Each row is a point on a landscape with many valleys, with its height.
A ball rolls from a point to the lowest of its 2 nearest points, and stops where none of them is lower. Distance is the straight distance between rows; heights are no part of it.
Q685: [ 90  94  91  95 112 115  83 119  97 116 108 107 105 106 113  80 120  85
 110  86  82 102  77 117 120 116  81  96  82  92  89  88  85]  h=3.72
Q350: [112 115  85  97  81 102 108 108  91 103 102  64 105  96 127 109 124  83
  92  88  96  77  61 105 122  96  84  90  88 108  75 128  79]  h=3.10
Q102: [100 103 103 110  88  88 106  78 100 106 120 106  95  99  70  88  99 105
 108 122 109  94 102  88 103 104  90 111  97 100  87 106  98]  h=2.07
Q738: [ 95  88 106 102 106 114  95 107 106  98  78  98 100  97  91  91  81 104
  93  94 113 104 121 106  98  84 113 104 111  90 142  75 113]  h=4.34
Q720: [ 92 115  78  95  88  96 106 119 127 106  97  87 114  96 117 126 101 102
  79  66 102  77  90 119 121  97 103  99  96  93  96 119  87]  h=4.86
Q483: [109  96  95  98  91 105  75  88  86  88  81  83  95  99 120 108  71  82
  99  99 103 114 107  98 107 114 118  89 102 114  94 105  81]  h=2.83
Q669: [ 89 104 105 102 114  99  76 111 113 121 109 113 119 119 109  96 125  82
 106  86  76 102  95 125 122 120  82  99  89  87  74  81  97]  h=2.90
Q660: [ 97  92  96 101  92 115  90  88  77  80 117  98  95  88  83  72 105 116
 103 109 111 108  84  92  95 107  93  97 113 102 106 107  88]  h=5.89
Q522: [119 109  97  99 120  94  88  98 103 112 103 106  94 108 115 110 114 102
 110 111  78 107  98 110 108 118  85  96 100  96  69  86  99]  h=1.56
Q721: [ 98 126  96  99  98  82 125 107 108 105  87  66 111  99 102 109 134  86
  82 100  89  88  91 107  92  76  89 110 103  84  71  89 120]  h=3.78
Q381: [128 104 110  99 101 104  96  82  90  95  87  85  90  98 100 106  98 115
  97 110  98 114 109  91  96  97 111  82 110  96 123  98 111]  h=6.27
Q556: [ 98 103  95 103 106  94  96 101 120 119 104 112  96 108 116 114  95  87
 113 107  86  96 108 102 107 117  95 109  85  99  67  90  96]  h=0.95
Q736: [ 88  96  93  86  87  97  97 109  91  92  77  79 114  95 117 107  96  81
  90  70 101 104  99 115  99 101 117  85  91 110 115 103 101]  h=4.72
Q883: [ 95 124  95  94 100  94 135 124  97 105  87  83 116  96 106  94 127  91
  90  93  95  88  80 106  82  76  92 118  96  82  70  87 119]  h=2.54
Q909: [104  93  98  98 121 117  90 110 108 117 108 123  90  91 117  95  95 115
 113 103  90 104 108 106 115  96  97  99  89  78 114  78 101]  h=3.06
Q329: [ 90  91  82  94 102 124 110 119  88  88 120 114  97  92  92  81 115 119
  98  98 103  88  72  96 107 110  83  98 104 117 110 131  77]  h=5.08
Q448: [110 116  92 106  79 105  96  99  95  89  89  67  99  96  92  81  94  98
  85 102 111 105  88 102 117  81  99  94 107  81  99  92  90]  h=2.64
Q283: [ 78  75  86  95 100 102  93 111 107  90  88  96  97  99 105 121  98  98
  83  94 105  93 104 112  93 113  95 100 109 133 113 109  93]  h=3.93
Q312: [104 105 110 103 125  91  83 109 110 116 107 124 106 117 109 102 129 113
 104  89  81 109 102 126 119 115  85 100 107  88  81  84 102]  h=2.17
Q873: [ 95 109 111 104  88 104  84  95  97  93 109 113 115 103  88  71  88 109
 109  90 113 111 101  98 109  90 113  96 101  64 104  87 104]  h=3.61
Q543: [ 88 125  91  94 113 114 120 134 109 106  91 119 120 104 114  88 113 103
 100  86 100 102  86 114  95  92  92 110 110  83  72  82 103]  h=4.76
Q319: [109 102  90  85 112  97 114  95 109 102  89  87  90  87 114 127 111 125
  82  97  93  90 104 111  97  89  96  96  97 108 134 103 111]  h=4.89
Q245: [ 87  86 116 104 118 105  70 112  88 105 119 134 114 118 106  84 120 127
 118  88 100 110  97 114 105 124  98  89 107  98  98 107 100]  h=3.32
Q84: [ 95 104  80  85  89 101 111 113 107  92  87  76 109  92 115 131 115  99
  67  78  98  88  91 117 101  99  97  98 100 112 104 118  94]  h=4.40
Q991: [ 99  83 105  94 100 110  76  89  85  85 116 111  98  98 112 102 102 132
  97  87 101 109  95 105 107 111 108  77 100 116 125 129  93]  h=4.27
Q436: [ 98  85 117  99  91 106 118  91  79  83 110 102  85  94  81  84  75  90
 113 120 114 106 108  68  73 101 112 115  95 116 110  99 100]  h=5.58
Q632: [ 91  86 117 118 114 104  89  97  93 101 108 127  97 101  77  68  91 105
 126 127 114 121 124  82  76 102  99 106 118  97 100  68 111]  h=6.30
Q376: [106  87  91  82 118 108  99 107  97 116 116 101  90 100 126 112 118 100
 111 103  75  96  84 110 112 121  84  91  74 119  96 103  89]  h=4.28
Q289: [117 111 101  87 101  80 113  98  90  97 103 105 102 104 117 132 124 103
 102  99  87  99  91 102  88 109 100 101  99 119  70 125  99]  h=2.46
Q525: [107 102 115 123 113  93  76  77 112 116  82  88 111 124  68 106 102  92
  94 101 102 111 135  92 118 105 108  78 118  91 130  97 116]  h=3.02
Q195: [ 79  79 120 121 100  85  89  85  98 104 110 112 102 113  68  87  96 101
 109 106 117  99 120  89  90 105  99 104 105 109 115 102 117]  h=2.09
Q919: [110 110  96 103 110 107 103 105 107 121  90  72  93 100 105  85 114  80
  99 109  80  95  92 112 112  84  81  95  84  77  94  59 116]  h=5.96
Q105: [105 112  82  94  84 100 103 104 101 103 102  81  95  95 119 116 103  85
  97  95  95  83  77 100 117 100  92  99  85 108  79 120  75]  h=2.40
Q879: [125 107 103 105  83 101 118  78  79  86 102  67  79  88  88  92  91  88
  95 128 105  93  84  74  93  89  93  96  98 109 111 104  89]  h=4.69
Q758: [ 96 107 117 134  92  98  82  79 102 108  95  98 106 116  65  74  87  76
 110 111 115 108 124  84 111  99  98 101 117  79 102  77 104]  h=2.04
Q768: [ 94  81 104  99  93  98  96  86  98  87 114 107 101  97 100 116  94 126
  82  86 109  90  99 109  99 102 109  85  97 127 135 147  99]  h=4.00
Q646: [ 89  96 111 103 117 102 100 101  98 104 105 131 109 103  92  75 111 104
 117 114 106 110 107  98  83  96  94 112 114  89  88  72 116]  h=6.77
Q510: [106 108  92  93  93  89 129  98  95  98  90  73 100  94  94 112 125  88
  83 105  94  86  84 101  88  81  87 109 104 106  85 107 112]  h=4.07
Q559: [121  94 106 107 107 110 101  85  99 106 111 101  74  89  90  87  85 108
 116 133  97 107 114  79 102  96  96 103 100  92 106  81  98]  h=2.15
Q443: [120 104 100  90 100 104  86  90  81  92 112  99  96  99 113  99 118 130
  99  97  96 110  83 107 105 115  96  84 109 101 102 121  89]  h=4.58
Q465: [ 97  91  91  95 105 130 100 102  85  93 130 123  93  87  96  75 108 122
 112 111 108 103  78  90  95 107  90 103 105  98 102 114  81]  h=5.51
Q315: [ 96  95  97  98  88 105 136 111 103  82  94 102  85  81  99 111  77  96
  86 105 109  83  97  91  76  80  98 123  92 117 110 109  93]  h=5.20
Q641: [ 89  78 107 102  99 111  76 100  94 106 110 105  97 100  94  78  92  93
 115  99 100 103 103 102 112 105  96  97  82  89 118  91  97]  h=5.16
Q866: [ 84  81 109  94 110 106  87 103  88  96 110 127 104 105 105  89  97 117
 113  97 100 110 103  97  88 113 107 101 100 106  99 109  94]  h=2.86
Q567: [104  97  90 104 116 103 100  96 100 108 117 115  81 100 108 110 104 119
 108 130  92  99  91  96  96 114  81 105 106 119  68 108  88]  h=5.02
Q493: [ 96 105  92  97  99 117 117 116  99 105 100  99  97  89 105  82  95  93
 105 107  99  94  80  96  96  89  93 115  87  88  87  84  92]  h=1.83
Q940: [ 92  87 108 102 101  97  75  94 103 106 103 109 107 108  99  95  95 103
 108  82 103 104 113 111 118 107 112  91  92  93 119 103 106]  h=4.90
Q226: [134  98 104  97 105 102  99  84  84 103  83  79  81  96 116 118  86  85
 107 114  83 112 112  79 100  98 110  77  92 107 119  90 107]  h=6.48
Q284: [106 110  86  89 103 116 120 121  96  97  99 110  94  90 112  90 101 118
  99 102  97  94  79  98  88  87  96 108 101  95  98  98  93]  h=0.78
Q162: [ 79  94  82  95  96 106 130 117 115  81  91  96 100  79  98 115 103  97
  75  95 108  79  92 107  91  86  94 121 104 114 115 113  99]  h=5.53
Q815: [107 101  94 122  99 109  73  85  97  98  82  78  88 105  92  81  82  62
 103 120  97 114 113  94 123 104  96  91 109  95  88  72  87]  h=1.05
Q803: [ 81  89 100  91  93  91 110 111 114 102  87  89 115 101 104 114  96  77
  90  75  97  96 107 112  85 103 107 100  95 109 115  99 113]  h=5.21
Q399: [103 108  93  86  88  89 117  88 107  88  97  80 105  85 102 133 116 114
  66  85 100  77  94 110 109  92  99  93 100 123 120 135 107]  h=4.01
Q9: [112 101 101  95 118  91  96 106  95 107 112 115  98 110 121 115 116 104
 114 107  84 106  92 106  87 125  97  98  97 116  61 105  94]  h=2.03
Q166: [ 97 102  91  96  94  85  91 103 123 105 104  93 107 104 112 132 110 110
  80  67 100  82 103 124 125 108 103  90  95 106 111 127  93]  h=5.23
Q104: [ 86 119  91  95 112 105 118 145 113 104  95 125 127 114 114 100 122 102
  95  75  91  97  80 112 101 113  94 106 117 104  69 108  94]  h=5.60
Q743: [ 92 120  97  99  94  89  95  96 111  91  97  96 114 105  82  98 108 122
  83  95 110 102  99 108  99  90 100 107 116  86  92 102 109]  h=4.41
Q400: [113 105 103  96 104 107  91  97  86  99 110 111  98  98 112  83  96  98
 125 105  93 117  92  93  93 110 108  98  95  89  79  95  90]  h=7.49
Q48: [ 92  84 116 110 101  97 105  91  78  95 107 112  94  96  68  77  90 103
 115 123 117 114 114  76  67 105 103 108 120 112 101  90 104]  h=5.93
Q347: [ 69  85 122 102 104  84 102 101 103 103 119 130 121 115  81  94 118 100
 114  84 107  94 107 103  88 106 103 107  91 102 106 109 125]  h=3.54
Q667: [118 111 103  80  97  86 107 108  88  91  92  93 101 101 127 126 114  98
  96  86  91 100  91 108  93 102 114  87  97 112  89 114 100]  h=2.85
Q211: [ 88  85 101 107  76  89 107  84 116  89 108  92 100  99  75 115  91 100
  83  96 116  84 107  98 110  93 103 103  91 114 120 132  99]  h=3.39
Q232: [113 106  93  97 111 110 100 113 109 123  98 102  96  90 120  94  96 105
 105  89  90  97 104 115 121  84 101  97  84  63 117  69 113]  h=3.65
Q171: [111 119 110 102 103  87  85  86 101 103  83  91 112 116  94  99 107  99
  99  92  96 118 114 105 107  96 110  89 108  81 102  90 116]  h=3.56
Q280: [ 99 107 101  98 113 102 109 105 114 123 104  96 108 109 102  90 125  86
 107 106  87  90 100 117 109  91  81 108  89  77  92  63 122]  h=5.12
Q197: [ 94  92  90 100  88 112  86  97  95  83  87  90  97 102 100  86  78  85
  96 105 107 109  98 102 103 105 106  98 105 109 101  96  82]  h=3.20
Q986: [108  98 102  98  93  84 103  87  89  93  99 106  95 102 103 111  83  89
 117 119 101 106 102  85  79 109 111 105  94 114  70 110  93]  h=7.08
Q324: [ 98 110  73  96 104 113 118 139 114 122 102  88  99  94 136 117 109  87
  94  86  85  76  74 107 117 108  83  96  86 112  77 107  74]  h=2.91
Q816: [107  96  96  96  98  92 106  81  92  86  86  80  94 100  95 115 112  94
  85 118 105 100 102  96  89 105  96  93 118 128 100 110 102]  h=4.56
Q995: [100  97  98  93  94  94  86  95 104  90  80  78 104 101 104 113  93 102
  77  79 105 106 112 111 108  95 120  80 105 104 134 104 107]  h=4.29
Q145: [ 82 100 103  87 105  91 103 110 117 105 101  99 113 103  98 120 113 119
  83  69  98  91 110 118 106  95 113 101  88  90 130 107 121]  h=5.44
Q437: [110  99  99  99 106  88 102  80 100  98 101  94  85  93 103 121 112 114
  95 128  99 100 100  97  88 110  85  99 120 131  81 110  99]  h=4.78
Q956: [116  97 100 110  89 102 129  87 104 103  91  53  88  99  74 106 103  72
  79 118 104  83  96  79 110  88  83 101  95 106 123 105 102]  h=5.45
Q901: [108 105  82  86 110 125 105 126  92  96  97 109  99  88 128  98 101 117
  96  91  93  99  76 102 103 102  98  95 101 105 101 108  81]  h=1.53
Q874: [100  97 112 115 103 101  91  79 106  97  84  81 104 115  57 102  95 109
  77 103 113 105 122  89 109  88 104  89 121  93 142 102 113]  h=3.42
Q259: [ 90  94 108 108  78  97 105  88  84  79 111  95 100  96  58  80 104 105
  92 104 123  96  94  98  95  97  99 105 110 105 113 113  94]  h=6.29
Q788: [ 73  90  94  91 100 111 120 130 112  98  85  91 113  92  97  92  97  98
  81  79 112  90 100 114  91  82 101 111  96  96 127  82 113]  h=5.29
Q110: [124  95 113 115  91 108  93  75  88  96 121 103  77  92  83  86  78 116
 114 124 108 115 118  72  92  97 102 100 112  93 109  96  92]  h=1.76
Q357: [114  84  94  97 118 114  75  89  82  89  98 102  77  90 130 111  78 117
 104 123  89 118 107  90  92 115 106  89 106 124 108 102  84]  h=2.37
Q862: [ 98  81  94  90 130 113  94 108  97 110 113 115  92 100 107 100 129 117
 106 112  85  98  86 114 104 120  82  94  96 123 100 100  96]  h=3.94
Q345: [ 95  97 110 104  96  96  88  95 114 100  81  88 109 107  82 100  84  95
  85  84 110 108 125 104 113  92 111  86 103  88 141  97 115]  h=3.86
Q426: [ 96 115 107  89 107  95 100 111  92  94 114 121 122 112  98  96 125 125
 100  72  97 103  83 112 106 106 103  92 101  96  96 125 102]  h=5.25
Q383: [ 89  92 105 101 127  96  75 116 100 108 101 128 110 122 109  99 124 112
 104  94  93 108  97 123  98 125  88  97 117 107  82  93  98]  h=2.73
Q708: [116 106 101 101  81 102 126  94  94 103  87  45  84  89  94 101 108  73
  82 109  96  79  89  88 103  71  87  99  82 104 115 101 102]  h=4.93
Q684: [ 96 100 109  93  95  85 111  92 121 114 102  81 106 101  92 119 104  98
  88  78  97  87 115 107 117  88 108  96  78  87 137 108 123]  h=5.80
Q473: [ 98  95  93 106  92 100 112  99 107  87  84  91  81  93  93 111  71  82
  89 130 106  97 107  84  82  98  95 120 116 125  85  93  86]  h=2.23
Q491: [ 94 118  97  92 104  96 124 123 115 101  89 101 119 100 102 105 112 106
  90  91 100  94  96 107  88  78 102 122 101  81  85  88 118]  h=3.79
Q553: [ 94 113  95 107  96  95  81 104 110  92  99 119 110 106  94 107  89 127
  92  91 115 105 112 111 112  96 105 100 118  85  90 100  97]  h=4.85
Q267: [119 119  96 114  98  90  77  92 102 109  75  75 103 108 118 101  91  63
  99  96  83 112 112 109 117  92 102  89 101  81  82  73  97]  h=7.27
Q616: [102 107 103 110 104  87  84  89 102  98 104 121 102  98  93  97  95 128
 109 115 111 114 114  99  90 107 105 103 122  95  81 100  99]  h=5.15
Q371: [ 82  80 103 106  84  93 110  92 111  97 100  94  91 101  76 107  81  82
  93 107 112  88 109  89  95 104  97 117  91 121 114 112  95]  h=3.01
Q349: [102 109 107 106  95  96  93  96 107 108  88  98 112 107 105  94  84  78
 107  89  97 110 112 103 107  92 113  98  92  79 104  83 111]  h=2.89
Q474: [ 99 108 109  91 102 104 102 112  81  91 124 129 120 106  99  78 110 121
 118  73 102 113  86  97  94 104 118  89  98  86  99 114  99]  h=4.75
Q5: [ 87 102 101 104 101 106 123 120 115 116 110 121 108 101 106  89  94  75
 118 108 102  85  97  92  96  91  98 119  78  95  76  78  99]  h=2.49
Q756: [ 78  79 119 111 107  88  64 101 112 118 103 125 113 116 105 100  97  93
 107  79  96  98 123 116 115 111 104  94  89  95 120  93 111]  h=5.24
Q441: [ 93  96  99  96  95  92  86  92 120 118 103  85  98  97 104 120 102  97
  87  78  97  86 111 121 131 103  98  89  83  91 134 105 101]  h=5.57
Q248: [117 101  95  95  90 111 106  93  82  79 108  95  87  81 119 105  87 117
  92 101 102  94  82  90  91  94 110  94  97 113 120 119  83]  h=3.99
Q196: [103 111  86 101  90  93 104 109 113 116 110 101  97 101 117 113  95  84
 111  98  93  85  93  98 116 100  93 105  77  89  71 110  86]  h=1.70
Q3: [111 109  97 103  99 123  96 111  87  96 122 112 100  91 109  71  91 106
 123 105 103 113  84  88 100  98 108 102  94  74  85  91  82]  h=7.79
Q810: [115  94 103  92 100 103  94  87  78  94 114 100  88  96 111  92  94  90
 123 110  93 115  91  80  88 111 110  98  79 109  87 105  89]  h=7.28
Q703: [ 82  81  97 107  87 105 102 101 111  88  94  95  83  99  86  97  62  71
  95 116 115  90 107  86  96  99  96 119  99 122 100  97  86]  h=2.63
Q759: [101 105 116 117  84  96  86  87 103  90 100  96 106 107  67  80  84 103
  98  96 119 110 111  95 112  88 107 101 109  72 112  90 104]  h=2.88
Q100: [ 90 100  85 107 107  98  95 104 112  96  84 105  89  98  99 109  79  95
 101 126 104 103 107  96  87 103  96 114 122 114  68  84  93]  h=1.86
Q695: [105 117  98  92  95  94 131 104  87  83  98  93 106  88  94 105 117 114
  86  99 103  91  80  99  88  85  98 109  99 101  94 123 105]  h=3.41
Q438: [112 105  90 106 119 103  93 101 112 115  80  75  88 105 109 100 112  76
  99 112  75 105 104 110 113  95  79  87 102  95  95  60 113]  h=6.49
Q93: [ 98 126  96  99  87  95 126 118 102  91  96 113 110  94 107 106  84 105
  98  90 110  96  94  96  86  84 116 113  99  85  75 114  92]  h=6.95
Q354: [117 100  87  85 115 106 104 107 107 112  83  81  86  88 125 119 108 105
  94  97  85  93  98 114 105  96  96  88  91  99 120  83 105]  h=4.60
Q301: [ 70  86 110 106  92  99 111  99 104  87 112 115 112 103  63  83 105 111
  93  99 123  86  99 103  98  95  97 114 103 101 113 113 110]  h=6.72
Q539: [ 88 101  85  97 118 114 111 124 121 128 108 115  99  99 114 100 110  92
 104 104  87  86  93 111 115 101  79 110  84  87  80  68 104]  h=4.23
Q534: [108 112  94 114 107  94  89  87 110  99  85  98  93 104  97 107  91  91
 106 129  97 113 113  99  98 109  94 103 125 105  67  77  98]  h=2.19
Q150: [ 90 124  93  92  94  90 132 135 101  86  96 109 126 100 111 111 104  96
  91  71 100  94  88 101  85  92 112 110 104  98  69 122  98]  h=6.56
Q612: [ 93  87  99  99 106  91  95  93 119 110  88  88 101 112  88 113 111  89
  90 101  91  97 112 110 107 107  89  96 104 107 108  96 121]  h=2.36
Q735: [116  91  97  90 112 108  74  93  88  98  88  95  80  93 133 115  79  94
 105 103  87 115 106 101 105 112 109  86  99 114  99  90  84]  h=2.57
Q316: [ 90  94  89  85 119 108 118 115 103 107 103 104  97  97 103 102 134 108
  93  95  87  87  83 116 100 107  79 105  92 110 101 104 104]  h=3.47
Q442: [ 94  99  99 111 101  86  97  91 130 120  98  90  99 106 103 121  95  68
 101 107  85  96 117 102 105 109  90 107  97  98  85  84 113]  h=1.65
Q696: [ 80  83  98  92 113 116  97 119 108 108  91 116 102  95 107  91  91 108
  98  87 104  97 112 112  97  91 105 104  97  91 135  75 112]  h=4.74
Q22: [ 90 118  97  94  93  82 119  99  99  88 100 103 113 101  84 109 116 111
  83  93 109  95  93 104  90  95 106 109 115 100  87 123 109]  h=3.91
Q250: [ 74  75 123 108  97  92  88  93  86  97 120 124 107 109  71  72 106  99
 120 100 112 103 105  90  85 110  98 105  97 110 106 108 111]  h=2.74
Q388: [ 97 100 109  97  87 113  90 102  84  85 123 125 114  98  94  72  87 120
 113  83 113 115  96  92  96 100 120  97 103  74 104 108  98]  h=4.24
Q430: [114  96 103  99  90 103 110  72  82  80  98  80  84  87 103 108  97 105
  92 121 103 101  94  82  89  97  98  89 103 131 117 120  95]  h=4.30
Q403: [112 102 105 104  93  87  99  83 104 109 100 105  91 103 107 118  74  86
 118 111  95 103 120  87  94 104 117 106  85 103  91 104 102]  h=6.92
Q610: [ 96  96 101 129  99 101  70  80 105 103  84 101  96 110  79  83  82  77
 104 117 104 114 122  91 113 109  97  98 122  92  93  77  93]  h=1.48
Q296: [ 72  81 107 101  93  96 102 109 119 105  88 104 110 104  97 105  83  76
  96  79 105  91 118 100  97  96 111 109  85 100 129  92 115]  h=5.61
Q947: [ 88  89 114 120  97  96  83  74 105 116 119 110  99 107  69  84 104 104
 111 116 112  99 109  90 112 109  85 104 105  93 103  96 104]  h=1.35
Q160: [116  86 108 119 104  99  74  72  95 112 100  97  85 113  94  99  79  86
 120 120  94 115 127  77 104 113 108  83  94 105 116 100 100]  h=2.39
Q435: [103 115  99 105  92  98 124 108 106  96 109 123 101  93  95  99  87 115
 105 108 113  93  97  87  88  85 104 123 105  86  76  97  95]  h=7.26
Q281: [ 99  94 113 105 110  97  99  91  95 115 118 131  96 102 102  90  81  96
 135 116 100 108 117  85  85 108 104 112  87  92  85  81 112]  h=1.29
Q838: [ 96 104 114  97 106  84  86  88  83  94 113 111 117 112  85  89 128 131
 104  91 104 111  94 110  99 111 101  90 112  94  95 109 114]  h=5.39
Q143: [115 112 107 102  78  99 123 104  82  86 102  88  96  89  88  84  85  96
  99 111 115  95  87  89  87  73 105 109  97  91  93 100  95]  h=4.68
Q98: [106  98  94  96  84 105 100  99  97  93  96  95  90  91 109 101  78  99
  97 103 107  97  95  98 102  92 104 100  91 100 115 106  84]  h=3.62
Q501: [110  83 103 102 114 124  86  98  99 106 115 119  75  85 103  85  85 123
 112 123  99 107 105  90 103  96  91 102  99  92 111  80  95]  h=2.59
Q509: [111  85 119 125 102 106  71  77  83 100 115  98  84 106  80  85  78 108
 115 120 108 128 127  69  94 107 113  85 110  95 124 104  96]  h=2.11
Q271: [ 86 102 109 110  88  97 122 107 108  94 109 134 103  93  81  91  72 118
 104 103 129  91 113  90  85  88 111 125 110  94  93 101 101]  h=7.40
Q823: [108  89  87  88 114 122  89 104  89  90 105 111  87  90 135 103  87 118
 106 108  94 109  86  90  91 113 101  93  99 122 101 112  75]  h=2.10
Q699: [107 109  81  91 113 115 115 135 116 119 100 109 102 100 130 115 107 108
  96  82  88  88  81 111 112 107  90  97  96 102  87 109  83]  h=2.26
Q537: [134 114 108 111  85 103  98  82  81 100 101  80  88  95  99  83  78  91
 116 120  96 119 107  73 101  85 112  93 100  77  96  87  98]  h=0.65
Q151: [111  93 112 124 108  95  76  79 101 114  88  94  99 122  82  92  87  74
 111 106  97 113 136  79 113 106 112  82 104  87 126  94 106]  h=2.67
Q122: [114 112 100 105  79 103  91  86  75  75  92  87 101  95  94  81  89 101
 103 104 115 119  92  92  91  98 115  94 120  92  86  98  92]  h=5.74
Q794: [ 82  99  75  96 104 112 112 130 126 119 102 100  96  91 117 107 102  82
  98 102  90  77  89 111 109 107  85 111  85 100  80  86  88]  h=3.63
Q857: [107 102 117 106  97  91 104  92 102 108 103 119 102 102  95  86  84  93
 121 106 106 108 121  89  91  89 117 111  94  82  97  77 115]  h=2.00
Q649: [116 121  93  86 106  94 128 106  85  85 105 106  96  87 119 124 128 118
  93 100  92  87  75  98  88  93  95 102 106 118  86 138  97]  h=2.87
Q714: [ 87 102  96  95  85  92 110  88 110  82 110  96 103  94  88 121 104 121
  72  86 110  82  94 111 104  93 106  96 100 119 119 142 101]  h=3.73
Q13: [ 99  78  98  86 111  97  92 100  96  98  84  94  97 104 119 122 101  96
  99  92  89 104 107 110  92 117 104  88 101 133 113 108 104]  h=3.64
Q972: [ 74  81 114 110 102 103 115 108 107  98 115 135 106  97  79  88  89 111
 106 109 128  92 110  90  85  93  99 123 102 103 107 101 107]  h=7.12
Q852: [102 116  99 106  78  97 112  97 100  95  86  72 105 103  87  87  95  82
  92 104 109  96  91  98  96  81  98 109 107  86  81  90 102]  h=3.67
Q530: [111 101 100 105 105  92  76  90 104 111  76  77  99 114 116 114 103  58
 100  90  78 110 116 112 112 116 103  84  98 101 104  80 103]  h=7.00
Q744: [114  99  99  96 124  93  79  96 107 114  77  83  98 109 113 113 113  88
 100 100  75 114 114 117 108 105  99  87 105  99 107  71 117]  h=6.78
Q942: [ 94  97  99  98  91  95 128 108 116  98 104 118  99  90 105 116  81 101
  98  96 107  82 106  91  84  87 111 120  87 107 106 115  97]  h=4.92
Q884: [108  88 112  89 101  96  91  85  87  99 109 106  98 103 107 106  94 117
 107  89 100 107 105 100 104  99 118  85  82  99 128 119 107]  h=4.55
Q753: [109 106  88 118  84 103  79  87 103 100  91  76  93 104  84  83  88  79
  98 108 105 102 103 100 131  94  92  94 102  85 104  85  91]  h=1.69
Q421: [109  99 110  94  82 105 119  98  75  77 108  98  91  91  94  82  81  94
 107 108 107 107  90  76  71  87 113 112  99 103 103 105  91]  h=5.22
Q548: [ 74  86  80 101 103 107  90 115 112  94  94 115 106 104  99 110 103 107
  87  98 109  95  95 114 108 118  89 107 117 124  89 117  81]  h=4.25
Q328: [ 95 106 100 117 103  83 105  82 107 111 105 105  97 105  75  99 106  98
 111 134 103 103 111  90  89 109  87 110 120 104  70  88 107]  h=2.65
Q152: [113 113  93  96  79  97 110  96  88 102  92  43  96  92 111 106 123  81
  84  94  98  82  75 102 111  82  89  92  83  98  92 114  95]  h=4.08
Q397: [100 107 104  87 110  91 105  99 114 105 105 105 100  92 105 119 108 140
  87  86  98  95 104 111 111  91 105  95  97  94 126 110 114]  h=5.17
Q779: [117  99 100  82 104  90  95  97  87  94  77  76  99 104 132 123 111  85
  95  90  89 111  99 117  95 116 110  87 101 121  97  97 104]  h=3.28
Q420: [ 82  85 120  92  98  92 111  98  89  93 124 126 110 102  91  96  99 109
 112  86 108  95 106  97  86 104 116 101  83 110 123 132 113]  h=4.16
Q241: [119 101  99  94 106  99 104  98  98 110  88  91  87  98 115 111  90  82
 111 115  81 103 105  88  92  97 107  97  89 101  94  82 110]  h=6.70
Q549: [ 98 112 108 110  89  85  88  84  85  85  94 111 112 104  85  87  91 100
 112 103 112 119 103  95  87 109 113  96 121  94  75  93  96]  h=5.43
Q147: [133 112 109 113  79 107  95  83  85  87 112  93  82  89  81  78  76 115
 106 121 111 118 114  77  97  84 112 102 116  73 111  89  96]  h=1.36
Q945: [ 91  81  95  89 110 112 100 111  90  94 109 118  95  97 112 102  95 107
 110 101  99 102  91  98  84 112 101 102  93 124  96 120  84]  h=2.47
Q178: [ 84  93  96 110  98 111  74 102  95 102 108 111 110 108  99  65 104  77
 113  93  96 106  86 109 116 112  88  98  91  88  90  83  85]  h=4.49
Q747: [ 72  90  80  99 105 117 107 121 107  93 104 119 106 102  90  95 119 114
  87  91 108  83  75 106 110 115  87 104 109 120  98 134  84]  h=4.64
Q480: [ 69  77 112 105 106  94  87 111 123 121 102 128 115 105 107 108  89  86
 109  80 103  89 126 107 100 103 105 108  82  94 121  87 122]  h=5.62
Q103: [ 96  92 105  98 116 110 111 114 105 116 121 141 101  98 113  92  88  98
 126 117 100  96 106  85  91  98 105 123  86  94  79  82 105]  h=1.34
Q92: [111 107  86  88 111 118 105 120 105 115  93  91  91  84 123  98 106 115
  94  92  88  94  87 116 113  84  93  92  86  82 117  80  98]  h=4.22
Q569: [ 98 123  98  95 106  90  91 108 113 108  91  83 120 113 108 104 129 100
  88  79  84 102  94 126 114 100  91 101 101  81  87  80 108]  h=4.67
Q227: [120 118 106  87  99  84 105  88  78  87 108  96 103  98  92  98 131 131
 103  98 100 106  83 102  91 101 104  90 114  95  89 120 109]  h=4.95
Q411: [ 90 122  89  88 102 100 122 140  99  88  92 119 129 109 112 107 121 109
  85  65  99  97  80 106  93 101 109 101 121 107  75 130  93]  h=6.15
Q653: [ 84  90 104  85  98  96 126 116 100  89 104 120 107  92 102 110  99 108
  97  82 106  94 100  98  75  95 112 110  90 116 108 126 107]  h=4.59
Q701: [118 115 108  97  87  90 102  79  88  81  90  84 101  98  83 100  95 116
  93 106 107 112 102  89  89  87 119  90 124  92 111 106 109]  h=6.05
Q243: [ 95  94  92  91 104  99 102 100 104 107  91  86 100 104 101 115 121  87
  95  98  87  93  90 118 103 108  85  99  97 111  95  95 103]  h=2.92
Q213: [112 125 110  98 104  81  86  88 101 103  96  82 110 114 100 109 130 104
  95  90  85 112  99 116 115 105  96  91 105  87  87  92 112]  h=4.09
Q584: [118 104 106 113  82  96 118  79  95  99  91  63  85 106  69  97  95  67
  95 123 103  96 103  75 102  93  95 101  99 108 107 104  93]  h=5.11

Two balls start at each pair of points below. Name the first point that both come to, or write -.
Q744, Q241: -
Q684, Q874: Q110
Q435, Q315: -

Write out the way that a ball takes from each point below.
Q632: Q48 Q436 Q421 Q143 Q852 Q448 Q753 Q815
Q426: Q474 Q388 Q873 Q759 Q758 Q610 Q815
Q530: Q744 Q438 Q919 Q280 Q539 Q794 Q324 Q699 Q901 Q284
Q400: Q810 Q986 Q403 Q241 Q226 Q381 Q701 Q122 Q549 Q616 Q553 Q743 Q22 Q695
